Each row is a point on a landscape with many valleys, with its height.
From any point a ball rolls to the lowest of the 2 points nearest to it. It stops when none of these is lower. Distance is the straight distance between rows; heights are no part of it.
<410>: [159 125 108 106 196  66 181 104 149  91 122 220 130 151 175 110  98 103
 185  83  55 145 155 144 122 124 135  79 133 140 115  96 102 164  92 162
  98 156 182 105 141 128 143 151 125 123  92 104 180 140  82 115 140 133
 112 147 151 129 151 127  77  60 134 155 159  35 107  98]  height 173
<1068>: [151 116 116 145 134 115 100  64 117 148 184  94 144 185  58 121 113 194
  59 101 136 103 176 143 132 150 140 141 125 131  87 142 157 115 149 123
  92 193 170 129 167 136 152 137  94 142 153 166  73 125 157  97 167 123
  67 114  78 104 142 153 175 178  93  98 166 163 191 130]  height 475
<50>: [118 122 147 146 125 123  96  80 132 155 141  97 113 164  85 131 158 147
  52 124 149 111 160 144 118 150 107 151 119 104 111 157 155 103 171 101
  82 163 156 163 149 143 156 111  91 126 163 149  61 143 145 121 150 114
  84  98  95  99 129 120 169 158 123 123 151 210 179 167]  height 511
<316>: [102 122 158 114 128 175 128 120 155 153 136  83 159 105  78 171 152 148
  90 103 127 155 155 123 141 109  93  67  99  60 176 184 133 127 102 187
 150 160  87 159  89 113 129 111 143 168 166 166 184 158 109 103 111 105
 186 129 125 125 120 118 216 141 181 104 142  90 121 133]  height 224
<731>: [107 137 103 102  97 162 138 129  84 111 174 129 138  88 121  69  92 134
 137 128 152  59 164 119 171 110 104 190  84 171 145  99 131 165  95  94
 111 132 110  76 127 103  84 154 139 164 122  69  99 128 159 192 151 136
  92 141 121 134 139 146 152 161  90 150 111 201 168 163]  height 574
<669>: [150 143 129  95 148 119 164 162 199  83  91 151 164 116 181 173 143  81
 187 119 149 147 102 146  82  88 176 106  94 134 140  87 167 156 115 157
 140 130  98 109  96 161 139 148 134 131 143 141 117 109 140 156 136 105
 139 113 134 193 107 163 128 102 118 188  77  52  94 131]  height 555
<829>: [143 124 164 135 116 152 123 167 144 139  93 143 134  56 185 153 127 114
 194 168 157 132  97 133 127 107 160 162 109 145 118 127 122  89 111 159
 176  65  82 128  77  96 112 120 163 125 128 111 159  99 136 125 108 148
 157 128 151 145 115 135 130 120 139 161  85 131  92 114]  height 266
<260>: [136 117 118 128 147  96 147 137 101 101 114 160 128 129 172 107  84 124
 155 151  97 134 127 117 137 123 129 144 153 169 119 100  68 127 129 141
 150 107 132  74 129 103 128 164 148 136  84 110 201 129  90  91 124 119
 149 138 173 110 125 128  79 115 109 136 122 102 115 101]  height 210
<401>: [139 136 150 151  95 134  75 168 142 146 121 100 101 127 126 169 100 156
  94 157 165 136 108 150 131 138 188 116 143  98 101 119 139  90 159 141
 143 126  94 119 129 127 106 122 141 144 123 181  88 121 156 102 100 157
 142 106 116 107 103 125 158 175 140 104 122 146 154 101]  height 630
<375>: [124 161  79 122 142 105 179  94 144 111 169 152 146 161  77 123 122 114
 103 105  86 135 170  96 148 127 109 106 137 138 158 122 118 182 125 105
  84 211 154 117 166 178 191 150 108 129 137 122 103 176 117 148 147  85
  87 149 112 137 133 130 119 141 112 139 133  72 136 130]  height 380
<994>: [ 76 105 152 141 113 167 118 101  88 144 159 124 108  97  70  83 123 171
  92 150 109  74 145 102 188 153  62 171 111 142 132 148  99 114 136  91
 144 120 148 130 121 143 106 100 113 124  99  68 124 141 119 105 108 125
 113 134 152  69 108  91 208 133 109  68 169 245 154 154]  height 319
<854>: [147 117 107 127 158 106 111 109 144  98 100 101 132 199 139 148 184  85
 133 103 147 156 104 168  75 141 146  99 147 102 101 134 172 138 171 110
 108 119 170 153 162 141 143 144 114  96 139 166  89 137 138 153 186 124
 108  97  91 143 128 119  58 100 125 136 130 103 120 150]  height 343
<387>: [140 132  69 145 141  97 151  95 109  92 188 147 155 191  80 105  90 157
 104 112  96 126 149 104 161 126 129 112 165 149 114  89 126 155 132 107
  97 181 146  68 180 145 177 162  90 156 113 144 115 150 126 137 162 112
  82 130  91 125 135 146 126 147 100 125 132  69 160  80]  height 437
<4>: [135 124 164 125 123 187 112 175 102 136 129 155 146  59 148 131 119 145
 211 152 184  95  98 143 150  93 142 190  75 141 111 122 158  83  82 167
 138  76  92 102  93  82  87 118 181 135 136  68  96 101 197 201 118 167
 123 135 126 165 124 138 144 117 140 192 109 188 109 131]  height 276
<248>: [169 105 103  96 148 126  86 113 133 124  96 125 131 178 108 158 192 128
 160  79 159 135  97 162  90 143 147 123  96  83  83 121 162 110 152 157
 122  74 169 166 129 131 115 139 119  93 140 117  60 111 154 163 163 173
 111 120  72 141 155 161  81  66 130 136 171 131 119 141]  height 281
<819>: [133 149 131 121 128 103 148 163 185  78 104 113 143 147 190 154 149  65
 139 151 147 157  93 154  77  93 169  98 136 138 146 100 177 149 145 103
 134 146 106 110 126 159 159 155 125 129 154 188 121 117 115 146 153  86
 129  94 142 168  95 119 116 143 115 174  67  61 105 118]  height 524
<1039>: [141 118 154 124 121 128 106 141 162 190  95  83 111 118 146 198 174 130
 106 124 141 189 104 133 104 151 122  78 136  68 136 178 136  71 132 160
 148 105 120 222 105 123 121  92 124 131 145 181 138 110 145 113  94 162
 180 123 121 115 151  98 139 120 174 109 120 102 110 126]  height 115
<720>: [138 142 163 131 114 177  67 159 124 129 103 134 129  98 139 126 130 140
 173 147 196 107 100 157 130 116 142 167  87 135 113 115 190  95 122 135
 132  81 107 109 105  93 109 103 148 136 143 108  52 110 176 198 132 157
 118 108 120 137 128 141 147 120 130 184  92 201 140 143]  height 218
<774>: [137 141 103 138 151  86 150 130 146 117 143 118 127 178 129 160 118 126
 116 133 111 171 120 121 118 133 150  88 171 113 138 129 107 158 155 117
  97 176 136 115 161 152 179 146 114 142 143 176 128 146 120 117 136 110
 122 119 120 123 120 108  98 138 127 137 117  39 130  96]  height 273
<143>: [159 119 114 128 111 137  85 100 125 140 187 101 163 158  71 138  73 228
  92  94 149  87 157 157 145 139 169 146 121 140  59 112 166 103 136 163
 123 174 142  98 136 126  95 139 133 167 131 159  66 113 183 115 151 165
  91 125  80 120 146 166 189 190 104  97 166 151 201 104]  height 439
<914>: [102 131 155 133 121  98 183 153 143 140  91 126 118  76 200 122 139  83
 141 169 111 157 118 108 101 126 105 100 149 164 165 146  98 125 114 128
 178 115  99 134 101 139 147 117 139 135 131 138 219 127  98  88 102  92
 166 159 178 137 119 127 143 139 113 116  91  84  66 131]  height 40
<601>: [123 116  73 161 136 105 119  93  56  89 183 126 124 193  94  20 107 122
 100 136 126  76 140 127 159 132 112 155 167 172 104  78 146 148 124  63
 105 123 149  80 198 105 139 152  89 129 101 113 129 107 112 142 170 121
  74 120  97 111 149 145 116 133 110  97 139 161 172 122]  height 415
<1054>: [120 117 162 132 124 102  62 120 136 178  51 123  72 159 136 111 155 138
 138 154 114 185  82 176  81 189 106 149 149 114  85 160 156  71 168  71
 100  70 150 186 148  73 152  79 111  90 105 136 159 127  85  98 137 134
 140 125 166 100 146  97  96  94 141 128 142 178 134 104]  height 587
<1016>: [117 116 131 117 107 141 132 104  83 146 131 160  67 108 106  37 118  96
 135 148 125  74 129 136 156 133  84 181 115 143 124 124 123 149 112  67
 138  91 171 147 132 105 111 104  96  58 106  34 136  98  85 124 139 139
 117 146 153  98 148 105  70  79 133 118 152 196 120 126]  height 499
<1012>: [140 153 148 111 101 152 129 178 190 114 129 131 157 103 177 191 130 101
 149 130 175 143 110 118 102  94 181 110  80 128 142 106 159 146 110 149
 150 134  63 118 103 170 133 142 150 133 168 160 106 120 167 145 118 113
 161 111 127 176  88 164 164 162 145 187  60  82 107 134]  height 585
<40>: [ 91 129 148 165 129 104 148 136 109 165  98 107  96 131 151 125 170  85
 104 172 118 157 110 123 106 153  77 123 166 152 150 160 103 119 152  74
 135 112 125 168 151 127 162 104 123 117 139 141 182 133  91  88 125 105
 123 124 158  99 127  87 110 152 131  94 104 143  95 138]  height 170
<859>: [122 116 160 144 124 115  99 136 109 176 120 115  87 123 113 146 136 168
 107 143 122 154 118 125 137 174  97 126 150 115 129 167  84  81 149 131
 142  92 141 168 145 107 132  97 127 120 124 136 147 139 104  85 100 154
 153 139 135  77 139  93 137 108 154  84 150 159 129 116]  height 199
<725>: [126 121 156 122 107 160  78 141 143 159 142 113 125  99  93 184 113 187
 108 115 148 127 124 145 144 137 163 110 129  82 118 151 123  91 148 176
 152 122 111 139 107 124  91 117 152 156 145 157 102 132 150 106  94 162
 156 132 105 118 118 122 186 146 165  97 149 144 153 114]  height 648
<905>: [130 121 170 100 104 178 126 133 116 153 114 150 136  37 135 107 154 109
 207 148 136  96 135 130 141 117 102 191  74 130 150 131 146 115  83 132
 144  55 117 153  55 110 102  96 133  93 140  40  92  86 145 177  91 158
 131 145 138 141 147 136 138  81 134 175 119 214  86 140]  height 385
<653>: [136 119 171 124 127 172 138 155 116 136 123 169 144  35 159 141 131 123
 217 154 145 107 121 127 139  99 141 185  88 142 137 133 127 103  76 179
 158  66  88 129  57 101  97 117 174 121 143  68 132  90 156 158 100 155
 144 143 137 165 136 152 141 105 137 179 113 157  78 132]  height 318
<288>: [120 140 102  89 121 136 164 143  92  76 153 150 146 108 146  60 111  86
 179 137 162  72 152 145 149 100 128 154 102 164 164  71 154 179  81 100
 128 137 114  60 126  86 100 170 150 144 111  85 113 106 153 209 156 122
 108 140 141 176 145 153 100 115  99 157  88 167 142 159]  height 626
<163>: [161 105  95  82 193  70 146 124 170  75  84 168 143 165 182 157 113 101
 193  92 105 161 118 166  95 119 196  76 134 108  98  96 139 133 145 148
 106 130 153 124 137 127 129 159 125 144 103 155 154 120 110 108 146 151
 141 122 135 153 124 121  80  74 128 167 118  31 119  98]  height 279
<527>: [ 95 133 137 117 139 188 127 121 157 126 148 101 173  95  63 161 120 185
 102 106 105 120 165 115 174  90  96  83  97 100 158 157 119 144 113 176
 155 185  81  96  80 132 127 139 151 165 138 167 179 200 116  86 118  90
 143 135 143 134 103 134 205 163 156  98 148  92 144 108]  height 288
<97>: [ 86 139 148 155 121 211 105 164 137 114 142 108 147  79 115 159  82 182
 132 142 132 106 103 104 179  97 140 136 102 123 109 137 115 115 123 162
 180 134  70  83  97 129  73 124 186 168 119 146 150 147 161  97 111 139
 168 126 147 130  74 119 204 179 125  94 149 171 161 120]  height 381
<839>: [109 131 157 138 115 134 112  92 148 164 122  89 120 157 106 163 205 112
  63 114 150 128 138 134 103 147  79 138 111  82 131 169 157  97 158  93
  72 155 144 207 138 150 142  83  92 101 164 148  74 146 135 146 138 103
 117  95  95 105 120 105 156 147 136 136 125 209 148 192]  height 520
<680>: [146 128 131 103 160 109 141 127 177 159 101  86 140 147 165 203 169 118
 121 101 120 197 108 123  95 146 136  63 131  76 136 175 116 125 116 188
 122 131 125 227 109 142 125 114 130 127 147 170 152 122 149 115 112 137
 173 126 111 138 151 109 109 113 157 137 123  24  88 137]  height 164
<388>: [137 101 141 106 117 143  70 128 100 163 150 119 120 109  70 185  85 220
 109  89 103 117 142 142 153 143 173 109 156  62 117 153 117  94 135 231
 151 115 137 165 104 107  63 115 166 143 121 150 125 142 131 100  78 201
 150 166 118 132 149 122 186 120 191  86 195 127 146 101]  height 669
<353>: [138 142 149 103 150 106 179 143 177 117 120 183 145  96 173 150 127 112
 160 120 110 147 144 113 111 116 134  98 131 139 159 127  93 155  99 175
 136 138 116 120  88 151 134 130 131 143 134 122 160 135 117 129  99 104
 136 143 150 164 134 157 130 102 146 159 125  34  82 113]  height 152
<417>: [117 128  96 178 127 133 105  95  74 106 179  95 157 157 101  49  82 187
  80 144 142  78 144 127 177 133 111 196 136 187  75  94 146 110 122 110
 110 131 131  64 161 116 109 138 119 168  86 121 109 108 160 140 167 138
  55 112 102 105 140 158 184 174  65  86 151 201 208 122]  height 491
<948>: [ 95 117 168 153 113 152  90 126 105 147 139 123 106 110  89 122 130 182
  99 151 129 105 124 118 163 163  94 153 139 126 117 149  95  87 155 121
 147 104 134 120 127 121 119  97 128 141 118 108 117 141 122 108 107 141
 132 125 134  79 118 102 191 130 123  82 157 209 151 131]  height 258
<735>: [156 121 123  91 158 114 135 129 179 134 100 112 159 154 144 208 175 122
 138  86 133 176 107 128  87 125 152  85 104  85 140 145 113 138 125 187
 113 123 123 181 104 161 122 130 133 124 155 146 111 122 155 138 119 129
 147 123  93 161 128 149 108 108 147 153 136  32  97 139]  height 203
<973>: [119 131 161  93 106 159 171 118 152 136 134 131 167  61 138 150 188 114
 146  86 122 119 167  96 102 101  93 117  76 102 201 157 132 146  86 179
 133 116  96 182  54 173 112 107 141 127 171  89 116 117 144 144  90 112
 174 163 122 177 125 179 178 108 164 150 129 122  83 177]  height 339
<899>: [159 128 153 131 113 134  55 163  94 147  93 140 122 117 139 103  83 207
 179 150 133 129  80 149 153 160 148 192 135 122  59 124 141  48 122 162
 144  76 108  83 106  40  87  98 167 103  65  78 121 116 141 128  98 189
 149 141 180 116 165 117 120  86 121 151 148 207 142  77]  height 518
<788>: [138 153 175 160 111 158  65 181 106 135  97 122 110 125 152 108  90 180
 162 176 175 119  67 148 166 132 157 184 121 143  76 117 152  60 127 146
 151  89  83  71 124  64  88  84 166 132  70 107  94 118 172 160 113 171
 145 116 162 126 113 109 148 130 117 148 131 210 157 101]  height 478
<877>: [130 133 107 128 148  90 193 124  99  85 134 203 124 118 164  70  81 107
 166 145  74 104 148 107 155 108 109 139 142 187 137  74  65 159  76 139
 146 140 132  45 118 111 117 166 145 121  65  77 202 130  93 128 121 112
 126 149 189 137 147 144  88 102  89 140 144 105 113 107]  height 280
<699>: [169 117 121  97 136 123 102 124 157 153  96  96 147 159 115 213 186 140
 122  73 153 165  98 146  90 132 155 104  98  70 121 145 130 108 147 187
 116 102 137 191 110 154 108 125 132 110 162 146  69 115 162 146 126 155
 140 117  69 143 133 152 103 104 150 144 153  86 115 147]  height 239
<276>: [130 141 159 155 107 142 107 171 134 117  94 114 126 109 176 135 130 103
 145 184 169 128  97 143 125 108 158 146 133 155 125 111 139 115 145 104
 166  96  85  96 120 111 133 132 140 140 130 147 125 112 133 139 128 118
 136  95 148 135  97 128 129 155 125 151  67 138 118 125]  height 214
<549>: [147 114 114 163 113 114  88 140  83 146 146 105 118 151  97 132  73 205
  88 138 120 122 128 123 158 153 172 142 173 128  82 118 106  96 160 154
 140 126 130  98 157 114 106 129 133 158  87 154 122 124 126  87 105 177
 131 137 117 100 128 127 139 149 114  69 169 145 171  98]  height 709
<402>: [158 109 127 118 128 155 109 145 120 121 132 166 139 113 126 155 109 153
 171 121 161 114 115 137 125 123 166 149 115 128 116 115 124 116 115 173
 141  92 113 110 110 107  92 160 149 145 150  99  94 104 154 159 130 166
 133 116 103 141 147 154 117 116 142 159 126 124 126 120]  height 336
<503>: [113 171 100 139 153 103 170 115 174 117 156 115 149 157  88 160 144 126
  93 123  93 162 153 101 150 124 110  73 151 106 155 155 115 160 131 126
  84 225 124 138 156 183 200 133 137 143 149 176 119 185 116 113 140  76
 117 135 116 133 135 116 148 152 120 134 114  55 130 109]  height 324
<923>: [158 105  95 103 156 109 141 125 119  90 144 195 147 157 136 133  98 147
 178 108 129 119 129 132 130 119 159 117 131 132 113  83 110 148 110 164
 125 131 134  78 127 117 113 171 125 146 124 114 122 114 129 150 144 147
 124 120 115 147 154 159  99  99 136 155 138  66 128 103]  height 285
<687>: [121 119 113 104 111 135 170  96  90 138 157 181  76  93 112  34  97 107
 128 114 113  67 138 112 160 109 102 165 106 145 154 119  91 177  81 104
 133 126 173 141 112 122  98 122 109  74 118  24 162  77  94 127 147 134
 121 165 136 117 161 122  64  81 140 117 175 157 102 128]  height 433
<759>: [129 132 152 116 129 107 162 165 175 127 100 141 134  89 201 158 123 103
 159 152 128 160 110 118 103 112 146  99 132 146 145 132 105 128 117 150
 164 122  93 124  94 141 138 133 137 146 135 152 187 119 119 106 105 109
 165 137 159 150 115 137 136 130 133 143  82  46  80 110]  height 96
<630>: [ 92 146 108 123 112 146 172 123 127 108 160 140 141 100  92 108 119 129
 102 122 102 102 174  86 163 114 105 129 127 153 171 126 100 167 119  86
 132 180 120  85 116 158 151 153 133 155 133 113 129 162 126 130 115  84
 109 154 139 139 116 154 158 172  93 118 116 135 134 138]  height 775
<480>: [128 139 120  92 132 128 186 140 130  83 117 173 143  92 153  89 122  69
 191 135 139  97 150 144 119 102 146 143 114 159 166  87 141 174  85 113
 146 124 128  85 104 107 115 161 134 126 119  84 136  99 128 181 134 109
 125 138 152 180 142 157  99  98  97 165  98 133 104 150]  height 665
<210>: [174 121 107 138 115  97  80 115 101 130 155 108 144 193  88 115  80 179
  89 108 165 110 140 163 124 143 199 134 158 123  64  80 180 107 150 143
 113 147 136  96 170 112 121 136 110 157 125 174  57 103 148 134 147 170
  94 110  63 116 151 152 132 153 109 103 162 130 183 105]  height 408
<850>: [ 79 135 139 145 124 190 127 142 148 114 152 102 156  89  99 151 112 163
 103 137 116 114 131  99 162  96 108 107 109 118 139 139 107 134 123 133
 162 167  75  83  91 144 124 136 165 173 134 167 163 168 130  86 113  93
 148 127 145 127  78 137 203 183 116  90 124 139 145 124]  height 338
<487>: [ 96 131 176 161 110 189  87 184 134 142 118 109 128  65 139 159 105 169
 138 169 141 123  77  99 165 124 123 135 115 112 119 138 116  75 125 159
 190  97  67 111  98 118  75  83 179 144 114 144 148 138 142  96  87 163
 189 130 159 108  85 101 203 147 139  85 132 190 136 119]  height 416
<772>: [116 143 132 150 124  95 123 140 146  92 102  93 137 164 165 123 178  55
  93 157 148 139 108 152  74  97 138 114 159 133 146 123 183 156 167  70
 110 143 122 119 147 144 162 141 113 122 166 190  93 125 117 141 161  84
  92  81 125 152 106 110  98 163 121 159  80 131 126 134]  height 494
<1062>: [104 123 135 141 140  86 151 121 108 150  87 129 100 124 166 103 133  70
 133 156  97 177 118 138 102 151  91 131 157 165 134 148  92 121 142  99
 125  99 145 169 163 108 170 125 132 101 110 119 226 143  70  65 137 106
 133 141 175  84 132  82  71 127 124 105 114 119  88 127]  height 228
<145>: [123 126 133 110 114 157 116 107 124 145 112 121 106 134 119 104 189  79
 121 114 143 113 131 136 105 141  91 159 105 118 138 142 167 141 142  75
 105  99 169 183 129 134 123 102  85  78 147  92  81 121 122 175 137 124
 105 115 110 126 128 118  88  95 138 138 138 193 130 174]  height 444
<27>: [140 175 137 118 174  72 215 126 173 120 120 198 125 109 168 111 114  90
 146 109  62 143 167 119 121 124 102  78 145 152 169 133  79 172  91 169
 117 161 148 120 123 156 153 120 123 121 108 110 184 162  89 129 105 100
 108 158 170 135 142 128 110  84 131 142 154  33  81 108]  height 80
<9>: [107 110 155 139 113 115  89 121 151 159  38 124  99 118 163 112 181  74
 154 161 115 182  92 165  78 160  93 137 145 126  98 154 166  78 158  64
 109  58 140 198 132  82 157  81 111  93 113 131 179 131  78 108 152 132
 141 126 158 120 138  96  89 104 133 146 114 151 110 121]  height 562
<734>: [123 152 161 153 109 170  93 174 118 118 114 115 126  92 159 123 121 115
 145 170 189 106 110 143 143 102 151 166 107 159 121 111 160 112 127 119
 149 104  89  87 118 105 121 116 151 150 133 130  84 117 167 179 131 126
 126 102 132 136  93 135 151 167 119 167  73 183 140 148]  height 172
<493>: [153 113 102 103 171  82 138 117 173  84  83 119 138 182 173 160 149  83
 169 104 125 173  97 172  74 130 175  81 149 103 107 120 151 136 166 130
 107 130 158 147 152 141 146 154 120 120 123 171 139 126 122 124 171 136
 134 106 111 149 125 101  64  94 121 150 113  46 112 123]  height 310
<25>: [103 127 110 147 113 148 119 122  71 109 158 120 126 123 113  62 104 128
 108 158 143  75 150 116 173 126 105 185 123 174 121 105 131 149 126  86
 128 121 124  73 140 112 113 144 124 157 110  86 105 122 140 162 140 120
  84 122 122 110 129 138 145 161  90 122 120 203 173 149]  height 535
<16>: [151 130 144 115 112 148 100 169 177 140 118 123 136 107 160 196 128 129
 140 128 174 154 103 137 105 116 187 106 111 102 132 124 140 112 129 159
 155 110  83 148 102 146 110 136 146 135 157 162 108 106 162 126 105 147
 160 111 114 148 102 141 142 149 160 150  87  83 114 115]  height 607
<77>: [117 129 124 129 114 149 140  82 103 159 151 121  91 141  80 103 148 105
  90  91 123 101 141 112 134 145  90 151 105 114 136 157 124 149 130  89
  97 133 180 199 153 152 133 106  90  74 144  79  98 126 111 153 139 118
 113 120 101 102 130 101 101 107 154 107 162 165 134 176]  height 390
<844>: [131 115 145 106 114 158 113 116 118 134  99 158 101  78 130  71 147  86
 186 153 133 100 135 147 133 130  99 182  99 130 129 120 143 120 101  90
 144  58 151 155  91  96 114 106 118  74 112  39 124  94 110 151 125 149
 119 140 151 127 158 120  95  67 125 154 131 206 103 125]  height 454
<524>: [136 118 112 131 144 102 150  99 104 116 136 150 101 163 124  98 117 103
 143 123 106 138 132 122 110 142 125 129 151 147 130 125 100 159 136 106
 117 123 173 124 168 125 158 155 113 109 125 114 164 131  98 121 150 115
 115 128 126 112 139 110  68 107 139 120 142 100 119 129]  height 286
<990>: [117 134  84 126 133 109 144  99 103  96 163 130 126 182 101  63 143  76
  97 109 120 103 147 126 114 122 120 140 144 139 144 112 171 194 147  60
  91 160 162 115 180 142 154 157  89 114 145 122  95 130 119 159 171 103
  79 115 105 139 131 128  81 142 116 131 129 143 150 160]  height 409
<489>: [158 105 117 126 110 103  75 134  80 173 138 113  98 134  93 161  72 214
 102 113 104 140 140 131 145 165 167 118 176  97  97 144 105  85 154 201
 136 114 159 159 144  99  96 110 151 125  95 155 130 136 115  85  70 195
 144 164 120  97 150 116 143 111 168  75 186 139 142 100]  height 688
<862>: [115 111 114 152 126 110 110 192 122 140 116  87 107 134 162 155  92 144
  89 171 114 169  98 109 133 134 149  82 165 117 140 131  89 107 142 134
 152 128  88 129 139 134 119 132 150 156  95 199 189 141 126  52  84 137
 169 129 169  95  89 103 129 168 128  80 104  88 121  89]  height 196
<660>: [133 130 138  93 104 161 135 125 165 123 124 115 164  95 121 172 171 113
 124  81 149 124 150 107  96 102 113 126  71 116 174 138 142 144 121 145
 116 140 107 155  89 180 123 122 137 135 186 113  84 131 150 151 112 112
 152 138 102 165 116 173 160 139 135 169  95 129 113 185]  height 275
<199>: [122 131 145 116 112 140 146 124 169 147 117  84 158 113 147 181 206  89
 106 102 144 154 139 104  88 115  93  91  98  95 167 164 143 123 121 137
 115 155 112 182 103 176 141 105 131 124 182 145 116 130 138 142 117  88
 174 134  98 156 120 140 156 140 142 143  88 109  97 186]  height 220
<518>: [112 123 161 127 117 153 129 131 158 164 127  84 141 105 130 179 188 112
  98 120 145 163 130 112 112 123  94  74 117  74 161 185 136 100 120 152
 147 138 110 189 101 141 139  99 135 146 177 162 151 130 133 115 104 119
 196 126 114 125 128 111 184 138 166 110 110 108 108 156]  height 166
<189>: [143 115 116 111 143 102 173  96 104 110 148 214  94 112 144  57  84 111
 154 111  82 100 158 112 144 113 115 128 122 158 143 103  72 177  66 147
 127 141 170 111 109 122 115 151 125  88  96  56 193 108  85 124 129 123
 114 163 158 126 162 145  72  86 135 136 176 102  97 117]  height 355
<7>: [112 132 135 127 126 135 118 106 142 146 105  83 126 164 126 152 232  71
  83 100 142 132 117 147  82 147  87 135 109 102 130 150 180 139 153  83
  74 126 152 200 133 144 128  82  90  65 156 137  70 151 127 172 147 101
 103  97  89 130 115 112  89 121 128 146 117 186 118 206]  height 487
<322>: [124 145 102 117 128 116 140 116 143  92 134 103 143 163 113 118 159  77
  82 106 134 119 149 121  90 104 119 130 125 126 163 122 175 177 154  77
  81 182 135 109 147 166 154 148 110 130 170 153  70 145 131 159 160  82
  88 111 102 156 116 137 105 167 100 176  95 139 145 172]  height 456
<758>: [100 116 133 142 106 145 132  77  74 160 177 135  78 126  52  78 109 156
  82 110 109  75 149 102 179 146  77 159 114 133 123 163  97 134 129  86
 120 134 183 177 154 141 130 102  93  91 124  63 122 122 107 110 129 124
 109 137 122  73 124  93 159 114 150  77 180 188 147 151]  height 394
<637>: [126 127 162 138 118 116  97 138 140 202  93  95  83 135 125 175 163 151
 100 136 134 185 101 139 112 179  96 102 152  82 124 181 123  64 150 125
 130 105 139 209 134 106 137  77 115 120 132 167 137 125 122 100  99 156
 165 125 138  84 158  80 138 118 166  93 133 146 124 124]  height 155
<520>: [101 127 161 140 105 130 156 140 127 154 105 116 112  82 159 129 167  88
 125 165 133 140 129 108 113 134  89 125 141 148 168 153 103 120 133  99
 165 105 116 149 113 137 141 105 134 125 154 120 170 122 101 114 102 102
 147 140 151 120 116 115 142 140 135 107  99 142  87 145]  height 109
<770>: [171 115  84  91 199  81 162 126 155  71 121 204 149 175 164 146 110 131
 192  94 106 130 126 154 123 114 166  79 131 122 105  64 134 155 120 155
 115 155 154  79 139 135 128 163 120 147 107 138 122 128 121 140 152 151
 122 118 133 158 147 144  96  75 129 168 127  24 128  85]  height 241
<420>: [141 120  70 159 119 122 110  87  73  96 198 114 164 177  84  61  78 183
 101 115 130  88 155 114 166 133 118 158 144 176  80  77 133 129 117 100
 101 141 135  68 175 111 118 161 105 162 105 130 120 111 140 149 173 133
  67 119  77 118 150 170 162 162  86  95 153 141 188 101]  height 460
<357>: [119 122 104 133 161  76 148  96 106 104 115 144 104 166 152  76 120  73
 155 135  82 150 124 158  99 145 130 125 171 156 108 122 119 146 158  94
 105 120 177 138 194 107 177 159 124  97  95 131 201 141  74  83 171 118
 123 128 161 104 133  90  48 106 129 119 123 103 112 122]  height 292
<195>: [129 135 121 129 132 129 159  79 113 146 146 135  97 151 100 117 133  98
 118 100 107 132 136 106 119 148 106 131 130 126 141 155  92 164 119 114
 109 135 174 185 151 150 147 126 111  82 144  96 135 132 107 140 138 103
 120 131 107 112 142 109  82 105 157 110 158 109 109 160]  height 340
<408>: [102 165 126 105 115 126 210 134 151 118 143 166 139  77 121 101 125 101
 122 121 101 110 180  92 137 114 112 118 121 149 202 128  94 177  95 113
 139 167 115 106 105 156 142 137 120 127 137  92 133 155 116 150  95  80
 134 172 154 158 130 157 142 133 116 127 127 107  97 144]  height 742
<1041>: [141 129  67 169 134 107 129 117 103  99 174 119 162 177  93 126  62 191
  83 121  98 130 146 106 173 120 175 116 175 137  87  93 121 131 142 127
 111 179 118  47 170 147 148 157 100 169  83 180 120 133 145 103 141 136
 100 124 106 129 115 154 140 170  88 105 133  71 179  52]  height 471
<889>: [113 136  93 123 137 173 145  94 143 108 176 111 159 106  53 122 127 180
  98 116  94  92 187 102 176  97  80 120 103 149 151 149 128 161 116 107
 125 227 124  67 106 165 153 160 127 153 124 156 129 187 150  88 129  85
  85 141 144 130 113 165 187 189  99 110 114 147 165 121]  height 809
<1004>: [127 112 116 150 132 108 116 172 103 125 107 122 124 124 177 137  85 153
 123 173 104 159 106 106 142 136 134 130 162 157 126 121  71 105 150 141
 158 103 104 105 137 117 117 139 156 149  81 146 199 133 108  58 103 130
 168 134 183  95 100 111  93 140 112  98 120 109 123  96]  height 154
<457>: [142 128  91 137 138  73 130 161 139 131 124  96 102 173 156 171  94 133
 103 147 114 184 109 133 113 127 181  70 176 104 129 128 108 133 153 127
 111 163 115 134 156 142 153 145 125 141 118 211 159 138 136  87 100 129
 140 120 141 103 113  97 104 157 135 120 100  37 128  75]  height 238
<154>: [117 133  77 161 142 101 142  74  76 122 181 128 107 207  74  54 114 100
  93 113 101 105 139 112 136 140 118 137 157 145 115 122 140 178 139  67
  82 157 178 136 210 130 173 143  78  97 127 119 123 128 106 131 174 110
  70 111  93 114 136 120  88 131 126  97 151 126 146 141]  height 358
<333>: [121 106 104 165 128 126 120 122  77 118 167 136 124 145  97 113  81 180
 105 134  91 115 139  81 168 145 121 137 156 154 118 130  60 132 132 131
 141 122 135  86 151 124 125 152 129 156  96 117 158 142 115  95 124 137
 131 146 127 106 124 132 129 139 112  81 167 118 148 106]  height 734
<579>: [165 116 100 127 134 108  87 116 116 111 128 118 141 199 105 130 133 135
 111  96 170 126 125 158  97 138 167 112 137 110  99 102 172 133 160 128
 112 132 147 107 165 135 134 154 109 137 160 161  55 119 152 150 175 141
 105 100  72 133 145 148  96 121 123 141 147 118 162 135]  height 378
<676>: [117 173 122  83 109 123 214 144 157 110 127 160 147  82 147  81 135  71
 148 115 119 102 166 117 108 109 127 141 105 156 205  99 134 200  88  97
 132 149 123 100 113 134 124 146  95 113 149  81 117 123 120 175 122  90
 133 161 158 170 131 158  99 117  86 150 120 137 104 161]  height 704
<368>: [111 129 150 146 126 130 122 108 148 173  83  95 107 144 144 154 212  73
 126 134 131 171  92 150  76 161  84 125 138 111 112 169 156 103 144  87
 105  94 150 222 135 124 148  83 100  76 144 143 136 136 109 146 144 116
 122 101 117 121 142  87  82 108 141 124 118 146 101 164]  height 526
<569>: [121 142 163 171 107 168  77 192 115 134 104 113 116  98 148 140  77 185
 145 179 144 126  76 107 172 133 146 164 135 134  92 125 112  65 139 160
 174  93  74  94 121 104  68  94 180 139  78 123 126 125 158 104  93 179
 172 125 171 115  95 104 159 144 117 104 139 199 152 104]  height 445

Where does a ball stop that starts at each point below?
<408> | <154>
<16> | <154>
<905> | <734>
<839> | <524>
<387> | <1004>
<758> | <1039>
<9> | <524>
<248> | <1039>
<25> | <154>
<357> | <914>
<1016> | <1004>

Call two points neighbours if one is among the 2 nearest of the other. Go from one point of each pair to the other, from neighbour to neighbour, staying as low as possible. Name the highest point that can't be avoided.
<524> / <914> | <357>
<154> / <1004> | <1041>
<154> / <734> | <1016>
<27> / <914> | <353>
